Points, in no order, along strands that fork and pass close to each other.
In the rows, 128 means zero.
Points whose rows are less than 109 apart are linked; no others are. Some points are linked to none.
q_126: [148 120 108 162 151 152 132 124 134 115 145 105 175 150 144 200 141  79
 176 162 174 112]
q_546: [115 111 165 122 121 156 131 214 118 118 136 113 140 124 154 131 131 144
 161  85 199 110]
q_253: [124 110 100 108 150 131  66 119 172 132 140 143 117 139 105 171 121  42
 123 115 123 129]
q_645: [130  94 146  91 122 142 142 109  96 137 135 146 135 133 141 139 105 134
 125 133  96 137]
q_451: [193 135 124 141  85 154 158 122 101 149 153 169 104 140 124  96  94 149
 108  98  96 144]
q_828: [112 123 177 114 127 107  82 113 132 145 133 122 159 163 161 128 131 195
 109 132  99 128]
q_185: [137 176 143 180 110 108  98 148 115 145 135  95 114 124 181  69 101 159
 146 142 139  76]
q_303: [195 109  84 127 143 148 157 109 130  77 139 102 155 163 115 147 165 125
 164 118 192 123]
q_660: [116  99 114 150 133 106 116 118 171 172 133 119 189 139  91 158  97  58
 161 144 166 122]
q_38: [ 82 107 170  84 119 137 113 155 132 103 148 150  81 131 122  76 149 144
  94  83 177 112]
q_868: [100  94 110 171  58 120 138 144 151 129 166 151 142 163  90 141 113 117
 157 130 160 125]
q_614: [106 124  72 123 140 109  81 115 136 116 109 101 147 124 148 120 180  94
 151 119 170 126]
q_515: [189 129  94 109 101 153 188 149 126 163 126 182 133 129 114 147  97  90
  82 111  70 176]
q_471: [141 100 145 136 126 143 191 128 103 162 168 116 165  89 127  85 118 178
 171 144 167 126]
q_264: [182 128 104 120  71 146 150 132  70 109 149 130 106 119 119 153 122  61
  78  93  95 132]
q_638: [219 168 137 134 171 135  80 123  77 101 143  92 146 151 120  96 153 191
 168 133  95 116]
q_223: [107 132 133 101  96  68 180 136 124 141 111 166 129 146  64 109 128 112
 154 130 116 136]
q_462: [ 93 148 107 155  89 136  94 120 185 145  90 134 113 129 120 152  78 103
 142 124 117 147]
q_203: [ 91 152 142 135  76 136 142 130 143 137 159 141 100 137 173 140 146 124
 118 128 155 104]
q_158: [122 141 133 127 113 158  94 116  97  96 120 132 107 114  94 103 143  92
 120 109 133 126]
q_593: [164 105 147 135 135 121 138 136 130 127  96 133 147 140 147  49  95 176
 141 113 182 109]
q_558: [ 91 141 150 144 103 168 117 118 219 103  76 152  99 154 127 122  85 109
  78 128 107 122]
q_497: [109  90 170 174 135 151  89 176  85 105 172 107 117 101 160 116 130 171
 107 143 149 120]
q_383: [162 135 182 122 161 179 126 140  85 121 120 134 128  89 151 139 123 123
 139 118 119 153]
q_243: [160  93 157 116 134 161 117 127 109 117 158 108 152 141 169 154 156 158
 117  83 206 111]
q_294: [125 185 159 142 152 118 114  83 126 146  82 113 103  95 192 129  97 119
  94 139 101 129]
q_404: [ 75 135 115 115 117  70 128 137 150 131 129 103 166 156  78 206 160 111
 167 150 135 137]
q_865: [126 135 128 180 119 160 134 135 151 115 114 137 157 158 146 187 105  81
 153 171 159 134]
q_226: [106  94  80 105 160 156  84 170 154  82 104 117  98 133 167  98 134 108
 154 103 184  98]
q_846: [148 125 145 111 100 169  98 122 103  87 106 131  95 114  65 112 121  89
  97  83  80 136]
q_156: [117 129 123 140 136 191 138 157 142 164 147 159 116  58 156 119 150 147
 138 112 137 157]
q_668: [ 97 122  68 116 140  46 122 128 157 159 151 122 141 133  77 202 181  89
 143 144 122 155]
q_257: [143  88  54  54 142 102 139 143 149 153 141 152 148 141  94 151 164  95
 139 109 101 143]
q_210: [142 112 142 166  79 126  88  85  90 119 141 118 125 151 113  84  88 161
  81 119  92 103]
q_487: [130 164 184 128 140  83 156  99  99 184 132 111 123 110 149 160  93 140
 131 155  77 136]
q_377: [148 145 193 124 145 130 138  99 117 111 108 143  92 146 147  92 137 113
  29 118 139 110]
q_234: [130 131 123 122 112 141  83 147 185 188 148 148 181 129 119 170 136 127
 145  95 155 157]
q_838: [136 157 136 123 154  98 123 103 115 103 130 100 132 138 219 113 171 164
 128 159 160  82]
q_858: [ 79 162 133 107 154 100 132 119 131 111 101 148  56 107  98  76 121 136
 100 171  71 138]
q_774: [102  82 115  82 159 153 168 118 165 151 149 146 130 138 148 143 137 100
 134 141 161 118]
q_697: [150 141 127 192 106 168 147 139 143 147 138 113 159 109 186 125 106 147
 169 134 157 134]
q_538: [134  84  79 132  97 162 115  92 132  98 140 132  91 152 188  88  90 141
 138 111 159 131]
q_728: [100  34 101 135 117 140 141 124 163 138 167 117 160 161 129 150  86  84
 174 136 181 108]
q_336: [110 187 182 177 129 130 136 135 103 117 151 103  75 113 111  97 121 106
  95 168 105  97]
q_880: [171 111 135 138  62 141 189 113  96 127 121 139 126 139 108 115  57  60
 108 103 106 103]
q_731: [174 186 115 156 108 134 152 115  97 147 127 133 134 110 118 141 138 122
 197 145 105 135]
q_674: [157 108 136  89  95 117 171 133  98 134 148 133 153 167 122 118 127 140
 177  85 143 108]
q_894: [ 66 146 124 132 143 103 124 133 190 149  63 128 126 109 150 103 116  99
 105 116 159 133]
q_433: [102 137 129  96 146 119 117 134 172 174 115 147 169 141 105 172 178 153
 127 105 142 179]
q_157: [137  89  95 103 137 182 144 139 117  56 158  89 129 157 151 174 121 158
 191 139 149 135]
q_369: [115 143 169 165 108 125 122  92 147 146  68 115 160 144 103 169  95  81
 100 136 129 139]
q_847: [ 88 107 113  74 164 136 177 146 153 125 143 106 133  83 182 113 133 168
 152 120 172  81]
q_578: [105 101 125 126 126 115 165 103  93 144 182 146 122 136 142 158 178 111
  62 137 150 133]
q_177: [132 144 133 147 187  83  93 131 105  86 107  65 174 135 127 115 149 199
 167 177 128 104]
q_138: [ 86 155 137 162 135 130 132 105 176 173 119 122 112 105 136 185 128  73
  80 138 144 148]
q_900: [154 155 186 131 185 140 167 148 143 130  91 105 197 125 171 133 138 184
 136 130 158 110]
q_275: [187 165 160  99 148 144 131 116 117 120 128 168 108 156 175  99 173 149
 104 109 140 131]
q_870: [123 133 163 104 180 108 113 116 119 126 166 141  97 132 167  71 161 168
  92 142 122 111]
q_797: [127 137 122 108 142  77  97 119 116 122 145 112 124 172 134  78 109 197
 198 153  77 105]
q_121: [126 155 166 139 116 107 106  96 112 107  77 108 116 119  35 119 119 124
  93 130  69 147]
q_991: [169 131 136 133  72 174 108 125 132 104 119 153  96 159  87 121 111 120
  92  64 114 155]
q_267: [101 124 141 105  70 130 144 150 107 159 172 156 142 143 132 193 149 121
  85 105 104 128]
q_123: [132 130 184 131 127 145 100  95 105 117 143 105  85 120  91 104  64 130
  71 120  36 109]
q_516: [152 140 151 152 130 136 122 184 121  53 121 100 129 167 164 139 121 156
 186 144 174 100]
q_396: [ 97 142  60 106 101  75 185 137 143 153 143 155 120 114  89 161 152 104
 173 147  89 154]
q_423: [121 182 123 172 129  77 101 158 128 152 102 100 124  87 136  53 108 149
 171 127 118 108]
q_560: [ 92 175 150 104 119 105 114 127  96  97 113 104 134 156 177 194 144 119
 152 160  93 116]
q_534: [114 123 103  44 139  94 146 137 109 129 124 149 137 123  91 136 181 129
 164  98 110 135]
q_137: [172  94  78  96 151 113 116 142 158 145 161 154 151 166  75 169 170  72
 132 111 143 144]
q_197: [164 144 135 150 144 197 129 174 148 109 112 169  78 100 154 104 106 125
 139 111 155 156]
q_968: [183 147 142 113 127 135 165 107  60 147 169 124 118  97 143  87 134 123
 156 105 136 111]
q_854: [188 125 113 115  74  98 146 109  93 148 142 150 104 157 120  91  75 141
 100 109  56 117]
q_204: [100 142 186 111 164 160  79 156 133  90  88 128  93  80 110  81 124 129
  90 108 124 113]
q_657: [128 120 123 153 179 129 112 127 134  96  90 118 179 147 151 131 148 179
 148 186 135 126]
q_734: [157 154 113 146 101 111 140 112 112 145 153 105 132 115 179  80 116 171
 178 139 141  81]
q_554: [ 98 152 101 108 110 128 145 135 105 148 136 125 103  98 131 200 119  55
 129 129  77 152]
q_669: [ 89 169 183 151 122 115 136 140  88  75 146 123  67 155 127 123 144  97
 110 163 121  85]
q_545: [103 114 158 147 101 184 156  97 197 130  92 137  94 107 102 147 100 112
  46 114  89 117]
q_602: [125  67 137 156 123 142 175 113  75 127 169 143 125 126 115  89  96 158
 167 146 142 127]
q_95: [ 89 183 130 122 142  86 135  60 148 142  48  98  93 104 146 131  98 103
  97 119  99 148]
q_406: [126 171 165 167 130  75  95  79 110 139  82  75 131 129 122 122  82 136
 140 170  99 128]
q_984: [140 145 150 131 150 190 108 162 149  84 106 170  72 133 147  92  94 166
 126 130 106 148]
q_622: [146 124  62 105 101 120 118 153 132  96 118 116 100 151 123 197 144  23
  53 127  75 123]
q_635: [139  90  75  92 140 124 141  84 159 157 182 104 190 119 123 157 168 139
 145  95 159 105]
q_860: [ 91 102 108 122 127 163  80 133 157 139 112 138 115  83 151  89  92 114
 114  85 154 120]
q_680: [182 150  95  92 167 175 179 141 151  82 127 124 157 155 113 141 159 147
 192 117 170 124]
q_842: [109 130 140 103 136 117 155 121 149 145  77 140 156 145 122 124  92  75
 178 128 135 118]
q_714: [157 121 161 153 168 103 134 177 131 117 158 118 107 143 172  68 156 201
 100 132 181  84]
q_372: [148 129 133  93 179 143 121 118 135  90 112 116 145 162 199 137 184 156
 125 131 157 105]
q_112: [134 113 139 104 119 165 158 183 106 110 163  99 148  99 121 110 140 122
 212  86 195 116]
q_402: [162 105 114 130  99 140 174 115 132 167 111 162 115 121 102 168  82  73
  35 132  63 162]
q_86: [155 150 117  94 158 139 196 148 160 106 164 134 181 134  87 159 162 160
 158 125 163 131]
q_151: [ 98 151 105 154 128  99  82  81 108 115 109 110  85  90 132  57 111 147
 116 157  90 124]
q_776: [125 152 155 121  95 108 136 123 116 144  79 130 148 158 121 162  85  82
 151 134 103 116]
q_440: [ 91 146 159 136 113 144 130 127 146 147 133 117 120 121 154 158 140  76
  87 119 156 107]
q_485: [129 132 124 158 157 123 115 124  72  90 144  92 134 100 151 105 165 126
 138 160 155 108]
q_450: [142  76  90 149 138 184 102 121 123  74 134 118 130 158 169 177 124 141
 144 144 164 138]
q_812: [105 164 116 117 140 122 114 133 151 139 118  91 185 117 141 198 150 183
 175 146 129 145]
q_927: [ 91 152 125 126 106 123 162  97 117 108 125 146  53 108 112  84 104 123
 133 162  84 121]
q_513: [180 161 152 169  90 135 153 132  93 116 139 142 100 134 128 156  92  91
  69 147  56 123]
q_90: [108 143 148 148 113 163 136  96 155 112  75 157  93 136 128 107  65 130
 104 150  76 130]
q_888: [131 144 101 118  68 114  86 134 180 183 159 143 143 134 113 153 138 101
 136  68 136 135]
q_561: [134 172 143 171 125 128 107 162 144 112 114 147 124 143 164 109 151 174
 130 139 143 131]
q_862: [112 113 165 134 177 151 141  94  94 146 109 130 157  82 113 173 143 105
 110 153 120 169]
q_133: [167 135  86  71  84  98 150 198 111 147  97 130 139 144 111 167 134  81
  64 131  52 171]
q_914: [148 157 184 128 113  92  93 142 103 132 135 136 125 177  84 129 129 142
  76 122  65 118]
q_409: [110 114 108 184 136 173  74 142 216 124 112 152 120 146 134 127  87 100
 105 129 164 142]
q_806: [126 156 115 151 122 190 121 130 158 142 139 163  81  82 186 103 118 115
 117 114 128 134]
q_355: [111  86 131 111 145 134 169 144 142 136 157 101 174 100 144  99 140 178
 153 112 174  98]
q_699: [ 81 188 126 119 125  92 115  87 191 161  60 115 104 117 118 142 116  73
 108 102 129 144]
q_930: [177 144 123 119 138 166 167 132 113 132 125 191 121 145 121 162 141  85
 112 124  98 155]
q_869: [ 79 112 110 131 148 104 139 140 165 121 107 158 136 123 113  83 160 142
 139 153 164 141]
q_946: [124 166 184 117 161 164  97 145 109 125 115 127 102  65 147 114 138 127
 108 101 101 129]
q_935: [164 182 160 155 193  82 107 175 134 126 104  91 150 145 164  85 166 166
 158 146 126  82]
q_255: [136 103 142  92  93 131 184 166 109 140 157 153 166 161 120 202 130 110
 124 125 111 134]
q_760: [151 133 142 134 154 202 135 139 120 121 115 169 109 115 125 153 118  87
 144 113 126 160]
q_174: [145 114 133 110  55 113 144 152 116 148 149 156 116 168 114 156 137 120
  46  86  98 124]
q_738: [106 157  98  97 105 111 139 111 130 128  80  96  91  97 100 200 102  32
 119 108  59 143]
q_447: [145 131 163 159 109 161 149 173 114  94 129 125 135 173 151 158  86 161
 187 147 155 133]
q_863: [135 112  84 132  98 112 184 145 104 139 162 152 150 129  92 159 121 125
 165 159  80 156]
q_758: [165 159 108 120 139 114 142 102 133 163 132 119 171  98 158 124 181 165
 125 107 160 121]
q_834: [104 158 130 121 143  85 146 118 131 139 145 127 121 127 136 121 177 186
 147 164 128 121]
q_62: [153  98 147 132 123 121  97  99  96 110 156 134 138 179 171 147 125 195
 111 138 108 125]
q_341: [129 110 106 136 122 100 188  98 107 140 146 137 164 138 105 167 143 133
 149 163 134 134]
q_980: [158 124 163 119 222 109 119 173 123 136 145 108 130 156 157  45 129 200
 115 131 132  87]
q_437: [126 126  85 103 177 145  93 160 166 101 105 126 135 124 165 109 190  87
 160 112 190 117]
q_82: [118 177 187 125 155 112  75 120  84  95 104  92  98 118  60  99 136 115
 101 128  77 114]
q_60: [ 97 148 137 181 131  83 128  84 130 143  65 107 151 121 124 131  90 127
 103 160 135 157]
q_135: [112 128  98 104 110  96 136  68 125 160 127 150 108 123 144 110 131  91
  85 108 120 135]
q_548: [111 109 102 129 108 140 139 139 128 171 169 123 143 105 135 194 128  77
 152 119 116 140]
q_648: [164 127 142 143  69  91 107 117  96 123 164 115  92 182  98  75  74 140
  95 121  52 102]
q_256: [ 96 129 140 138 142 121 111 148 107  93  99 124 115  99  83  59 148 102
 128 122 175 125]
q_932: [ 71 135 107 175 135  98 129 182 186 132  90 135 125 103 150  86 140 105
 110 118 177  99]
q_231: [128 134 112 120  55 125 141 173  81 101 143 135 111 142  89 176 136  62
 164 118 112 124]
q_415: [116 133 119  89 146  95 118 108 182 190 118 141 136 133 106 171 128  94
 110 103 119 164]
q_258: [147  47  60  96 130 158 163 121 141  86 155 133 138 167 115 158 109 161
 186 123 157 130]
q_469: [106 128 143 145 166 107  81 121  60 118 149  94  94 118 111 100 112 134
 138 170  85 106]
q_656: [148 165 127 125 148 128 161 136 153 114 138 138 182 160 126 164 201 173
 137 143 158 136]
q_276: [139 132  52 120 128 121 131  90 159 129 118 134 129 118 135  92 143 141
 198 121 149 129]
q_915: [150  85  96 114 161 190 118 153 178 104 182 127 125 153 169 213 116  96
 174 116 173 120]
q_373: [ 90  92 122 153 105 138  83 133 153 149 100 114 181 130 118 129  90  91
 154 124 165 126]
q_816: [161  95 130 145  53 148 149 138  90  84 117 133 102 175  93 126  70  86
 134 102 135 109]
q_954: [ 56 106  82 149 149  96 130 174 194 142 114 138 135 109 118 102 127 115
 148 162 177 125]
q_949: [150 148 158 119 124 108 163 120 105 137 138 121 149 166 199 124 138 141
 121 138 172  90]
q_547: [129 137 144 150  84 104 163  81 150 147 100  92 106  97  74 171 139  93
  23 106  76 128]
q_169: [138 118 145 143  69 164 135 140 129  81 128 155  90 161 109 123  94 128
 116 117 136 123]
q_837: [ 93 110 138  62 150 125 122 135 138 117 126 169  95 143 144  79 146 160
 109 116 126 124]
q_985: [194 124 136 153 136 152 133 129 131 143 122 133 182 145 128 111 150 196
 143 103 186 154]
q_32: [100 115 113 133  79 132 121 113 125 157 177 118 130 123 188 139 126 163
 117 126 135 122]
q_979: [124 184 182 150 104 128 169 102  95 138 146 114  80 106 115 150 106  78
  76 158  74 107]
q_272: [119 146 182 128 153 105  60 110  49 118 145  86 121  92  94 131 141 130
 100 155  60 130]
q_824: [105 173 115 157 133  66 138 140 146 171  80 117 155  92 150  87 135 151
 157 134 155 127]
q_200: [ 92  93  98 157  85 115 159  90  91 130 168 136 110 119 129  98 102 144
 143 168 138 122]
q_206: [ 91  95 147 104  90 114 158  80 130 139  92 133 135 144 112 120  62  96
  92 130 115 108]
q_906: [155 166 115 139 115 138 175 113  83 139 149 151 104  93 121 106 136  97
 162 142 139 132]
q_620: [164 127 141  92 118 127 120 105 123 124  96 145 117 157 166  52  98 142
 157 100 151 103]
q_955: [121 184 123 145 142 114 129 140 153 142 112 104 152 108 122 149 132 211
 195 159 107 155]
q_315: [176 100  94  96 192 135 129 140 205 134 159 154 148 144  82 133 155  89
 173 121 168 135]
q_28: [120 169 169 153 159  93  94 141 134 136 104 134 119 124  80 103 136 171
 132 158  81 162]
q_350: [111 176 154 174  94 105  96 106 142 114  87 121 134 113  69  98 117 128
 101 117 115 132]
q_424: [104 124 149 152 116 184 153 165 148  86 126 161 114 168 158 164 110 107
 167 156 169 127]
q_632: [135 114 135 153  86 126 169  94 113 143 119 140 129 130 128 164  87 108
  66 144  68 143]
q_382: [ 92 109 104 151 109 126 112 127 151 169 106 123 137  68 120  81 114 142
 121 114 156 129]
q_807: [158 114 173 156 109 139  88  90  93 143 166 114 101 135 126 110  88 153
  41 100  77 116]
q_803: [118 142  95 112 144 174 101 116 165 126 123 158  82 124 178 123 156 115
 103 105 141 145]
q_521: [112 161 158 132 179  80  94 128 119 135  75 131 149 127  88 100 169 177
 122 162 136 158]
q_762: [ 90 119 162 181  81 139 103 128 131 122 120 112 125  96  50  94 126 142
  91 120 127 130]
q_292: [100 103 166 149 100 144 123 120 103 157 199 111 118 108 184 108  91 191
 119 147 113 111]
q_543: [135 122 158 184 142 139  66 136  96 131 137 116 108  84 127  89 140 177
  91 123 142 135]
q_770: [127 159 118 102  86  82  87 140 101 125 122 107 111 124  83 197 187  93
  89  99  69 148]
q_983: [ 90 123 112 170 108 143  85 151 192 116  77 122 137 113 119 108  67  93
 139 132 154 127]
q_76: [150 100 141 153  86 126 145 143  74 146 175 133 149 128  76 148 112 159
 153 140  86 158]
q_964: [130 110  73 114 151 145 140 104 164 146 113 144 156 125 106 129 142 165
 184 131 123 154]
q_20: [145 128 131 119 140 134 136  77 130 190 135 128 146  86 173 123 167 138
  89 110 140 153]
q_46: [ 88 127 106 127 131 144 139 152 133 136 128 139 122  75 108 119 138  66
 163 119 154 129]
q_574: [173 166 144 137 218 123 115 186 103  86 118  86 148  97 159  90 180 169
 148 129 150  89]
q_948: [164  83  72 142 157 154 113 142 132  71 118 100 165 170 122 114 144 142
 157 118 205 118]
q_194: [117 170 135 161 142 109 167  87 125 184 114 134 111  99 135 140 145  82
  94 151 152 157]
q_483: [122 131  98  80  94  84 172 193 103 145  99 133 146 147 121 204 108  76
 109 157  58 150]
q_934: [119 153 162 119 134  74 100 134 125 167 162 106 146 155 126  62 115 206
 174 140 116  98]
q_692: [116 173 137 145 160  23 118 123 115 152  93  88 131 110 118  89 158 169
 134 147 140 134]
q_698: [133 114 126  67  99  95 143 109 118 148  65 148 117 127  95 145  92 115
  97 100  40 158]
q_739: [119 120 124 149 160 115 163  91 117 187 123 114 153  86 103 181 129  75
 123 151 133 173]
q_922: [123 169 140  72 186 134 116 140 126  95 113 143 124 144 161 157 200 136
 141 132 126 134]
q_715: [122 143  62 108  98 110 131 108 135 125 147 106 132 116 158  99 144 174
 207 142 122 105]
q_153: [137 128 129 111  55  97 150 133 136 154 119 108 129 138  96 176 133  92
  28  99  68 130]
q_756: [113 136  91 101 117 106  62 117 155 121 116 123 138 157 124 143 181 109
 106  95 162 124]
q_822: [144 124 162 143 183 132 118 192  87  80 117 119 118  96 148  79 163 138
 129 111 181  92]
q_569: [116 126 188 161 143 153  94 133  91 136 197  95  90 115 171 101 102 159
 107 144 113  93]
q_921: [104 152 157 141 161 129 134 120 150  97  70 151  83 120 109  72 104 125
  88 158 106 133]
q_417: [172 160 143 149 145 134 114  94 116 127  94 147 115 134 162  88 156 122
  72 130 144 129]
q_811: [111  55  90 116 126 179  80 110 125 114 116 128 114 110 160  81 104 133
 121  86 159 150]
q_403: [128 142 154 122 138 139 101 172 106  95 137 130  73 114 154  50 156 148
  97  98 176 110]
q_399: [140 137 151 109 143  96 142 123  98 128 114 152 122 136  84  50 141 142
 171 136 146 115]
q_673: [151 123 125 127  97 151 163  93 110 174 154 162 113  79 122 102 109 125
 102  97  90 155]
q_651: [128 134 136 110 147 104 184 122 142 142 101 166 158 137  88  93 149 133
 149 146 162 134]
q_316: [ 99 108 110 174  72 124 132  91 106 149 146 134 140 109  70 146 134 107
 122 137 121 155]
q_371: [112 137 113 100 113  92 105 130 140 105 120 150 128 172 133 111 138 206
 178 137  96 142]
q_124: [132 146  73 124  95 116 126 103 142 111 101 121  96 151 123 176 114  31
  94 127  77 117]
q_782: [136 130 157 113 142 128 155  87 120 170 136 172 122 104 136 117 149 148
  73 122 115 172]
q_765: [135 123 159  88 100 104 154  97 131 124  54 145 128 153 100 113  57 107
 105 124  56 126]
q_799: [143 126 103 141 158 178 163 120 179 129 168  89 190 126 159 202 138 122
 166 140 166 116]
q_175: [ 99 127 105 121 175 189  83 158 165 124 143 146 114  98 174 158 168 111
 126 125 151 148]
q_705: [133 200 121 145 127 116 132 132 136 154 137 132 118  90 124 122 134 146
 174 148  91 163]
q_444: [136 104 178 130 193 109 120 146 121 129 108 132 142 132 151  47 101 186
 114 146 139 118]
q_775: [141 122 114 104 191 122  94 103 102  84 140  77 178 118 112 122 165 215
 146 145 120 107]
q_956: [131 104 117 148  86 141 131 120 153 129 129 158 127 164 117 126 107 116
 119 128 159 136]
q_500: [ 79 114  88 110 125 127 171 121 127 130 143 159  96 105  80 136 139  82
 162 154 125 146]
q_329: [114  68 109  91 207 187 131 142 173 137 175 120 133 122 163 170 131 100
 155 132 169 116]
q_155: [132  85 127 130  75 129 163  90 120 159 127 128 144 126  96 133  61  58
 109 116 131 125]
q_790: [109 164 189 145  94 103 119 150 116  96 145 137 100 170  95 114 141 142
 104 132 118 113]
q_74: [130 138 173 159  72 159 144  83 147 127 114  91  98  93  78 145 117 108
  45 121  75  97]
q_908: [102 151 139 123 155  88 120 138  95 118 104 122  94  86  75  22 146 136
 134 135 132 115]
q_989: [114 140 203 107 147 154  90 130 130 116 113 110  86 112  94  64  83 151
  88 111  78  94]
q_683: [136 177 171 123  87  87  79 138  96 113 135 115 107 134  76 150 164 140
  75  80  57 132]
q_798: [ 71  64  90 169 105 129 138 141 149 124 157 138 150 142 123 142 117 130
 160 166 175 122]
q_109: [189 127 106 112 165 134  89  98  76  88 139 116 147 123 122 118 164 171
 149 123 133 132]
q_6: [103 151 182 115 116  82 119 121 104 162 119 111 145 133 126 159 119 169
 123 129  85 143]
q_929: [146  85 117 143 163 181 112 166 136 131 151 122 144 121 196 149 144 139
 121  90 209 121]
q_299: [163 157 154 135 148 118 174 124 152 117 116 109 179 169 177 120 137 182
 163 157 160  95]
q_881: [130 128 130 119 126 124 128 132 155 140 146 166 156 155 112 178 187 174
 124 150 132 169]
q_544: [116 123 159 176  91 135 121 131  96 148 165 144 123 106  83 114 126 156
 117 145 116 157]
q_389: [112  97 108 112 144 172 158 144 163 160 149 158 141  95 136 139 120 187
 161 132 130 151]
q_718: [142 127 124 171 116 124 111 144 115 151 155 132 112  91 136  48 147 181
 103 108 151 138]
q_550: [138  94  68 153 107  97 126  96 173 174 157 146 156 152 107 176  79  57
 146 148 122 128]
q_701: [100  86 121  95 166 196  98 171 147 102 167 127 106 104 143 157 142  91
 150 101 158 139]
q_318: [125 162 195 103 143 116 129 131 126 138 150 150  81 133 129  60 143 152
  52 116 110  97]
q_370: [139 136 168 123 121 147 148 155  65 141 180  96 124  84 141  90 155 124
 178 111 181  93]
q_531: [179 115 101 152  92 151 112  82  89  93 125 127  91 156 163  95  85 105
 148 125 136 121]
q_265: [166  69  70 129 194 150 111 131 175 117 145 119 166 151  96 128 147 104
 155 121 215 123]
q_528: [127 123  96 149 206 132 114 132 181 115  82 126 175 132 150 150 161 127
 123 168 170 145]
q_998: [ 90 129  96 145  79 116 118  93 131 154 105 134 122 103 104 140  97 104
 133 131 103 165]
q_498: [128  59  84 120 153 158 168 108 147  97 119 111 182 146 127 131 102 180
 177 165 164 127]
q_47: [133  83 144 133 154 154 124 215 135  88 134  97 136  94 173 118 137 200
 150  82 197  98]
q_351: [147 106 133 151 157 115 114 183 134  98 126 115 148 131 160  83 165 218
 118  93 190  85]
q_489: [129 132 135  49 167 141 135 139 109  97 131 132 134 118 124 127 188 147
 162 116 125 122]
q_709: [127 171 174 135 135 130 137  95 113 160 109 120 120  93 173 188 102 120
 101 132  91 160]
q_434: [103 132 107  87  92  69  81 134 118 133 116 131 131 161 100 172 188 103
 103 101 113 142]
q_271: [168  65 103 140 168 194  98 168 161 111 171 103 132 124 156 182 122 118
 165  91 214 115]
q_180: [117  74  48 129  95  62 150 136 152 157 133 137 136 161  80 184  84  67
 121 158  94 144]
q_431: [195 140 130 121 121 138 133 131 117 131 129 168 140 170 135 126 165 152
 124  79 161 150]
q_722: [104  85  93 161 111 126 122 108 129 122 145 147 105  94 119  62 116 170
 123 138 157 133]
q_464: [137 145 148 104 128 151  93 139 135 104 103 146 103 122 139  71  92 157
 147  90 104 125]
q_304: [125 118 108  86 115 103 130 103 153 167  87 134 135 130  96 161  94  68
  79  87  79 153]
q_943: [153 152 107 127 163 153 145 103 142 144 134  88 196  92 151 157 155 125
 145 130 177 124]
q_4: [159  56 126 135 118 156 107 117  90  78 162 137 112 171 139 165 119 177
 131 127 133 140]
q_737: [143 139 154 134 149  95 107  85  81 108 116 105 124 151 139 119 107 133
 137 176  78 119]
q_311: [ 88 110 155 124 116 102 166 148 120 137 141 141 155 151 112 180 147 111
 153 161 136 136]
q_33: [100 114  81  88 101  95 144 169  95 150 130 117 135 109 109 223 125  71
 131 119  55 149]
q_884: [184 177 173 152 179 115  94 140  85 128 123  89 148 159 132  88 148 140
 160 149 120  99]
q_576: [126  94 101 145 168 148  88  93 110  79 115 107 158 150 168 173 141 145
 133 182 130 133]
q_428: [105  81 103 120 145 170 126 107 140 130 120 157 130 127 132 188  98  73
 122 159  97 168]
q_221: [106 124 107  92 152 148 184 119 141 111 157 132 112 115 176 132 151 141
 166 146 154 111]
q_696: [113  62  58 112 118 103 123 153 164 113 158 161 115 152  79 184 104  51
  96 148  75 143]
q_836: [141  74 153 125 139 167 120 134  94 120 159 105 107 124 164  85  95 179
 151  94 152 123]
q_102: [107 143 100  82 100  74 141 138 122 117 122 162 100 159  97  90 115 154
 163 135  76 132]
q_759: [145  90  33  94  95  97 123 191 131 129 142 131 112 150 105 171 116  41
  79 139  86 137]
q_322: [ 92 128  95 121 136 152 131 123 146 134 143 104 161 103 136 198 132 125
 184 145 107 146]

A fork is a point with three links, a tip a point with one. Leave the first point through the second and follow the links. Name the first fork or tip that comes.
q_169, q_816 | q_433
q_927, q_858 | q_311
q_989, q_123 | q_516
q_437, q_614 | q_760
q_464, q_620 | q_554
q_431, q_275 | q_657
q_930, q_515 | q_226
q_955, q_705 | q_197
q_138, q_440 | q_722

A fork is a point with three links. Follow the links from the first point to the second and name the forks in between, in order.
q_370, q_762 | q_554 q_983 q_544
q_197, q_531 | q_806 q_329 q_722
q_656, q_223 | q_433 q_169 q_651
q_406, q_409 | q_544 q_983
q_884, q_258 | q_657 q_450
q_739, q_811 | q_722
q_770, q_185 | q_760 q_197 q_806

Follow the links from the first point to the second, and from the first to the third. Name the last point that the two ways share.
q_758, q_979, q_185 | q_760
q_770, q_370, q_989 | q_760
q_668, q_776, q_33 | q_544
q_500, q_927, q_322 | q_863
q_28, q_351, q_811 | q_806
q_371, q_765, q_828 | q_651
q_774, q_521, q_47 | q_806
q_776, q_322, q_74 | q_544
q_929, q_203, q_28 | q_329
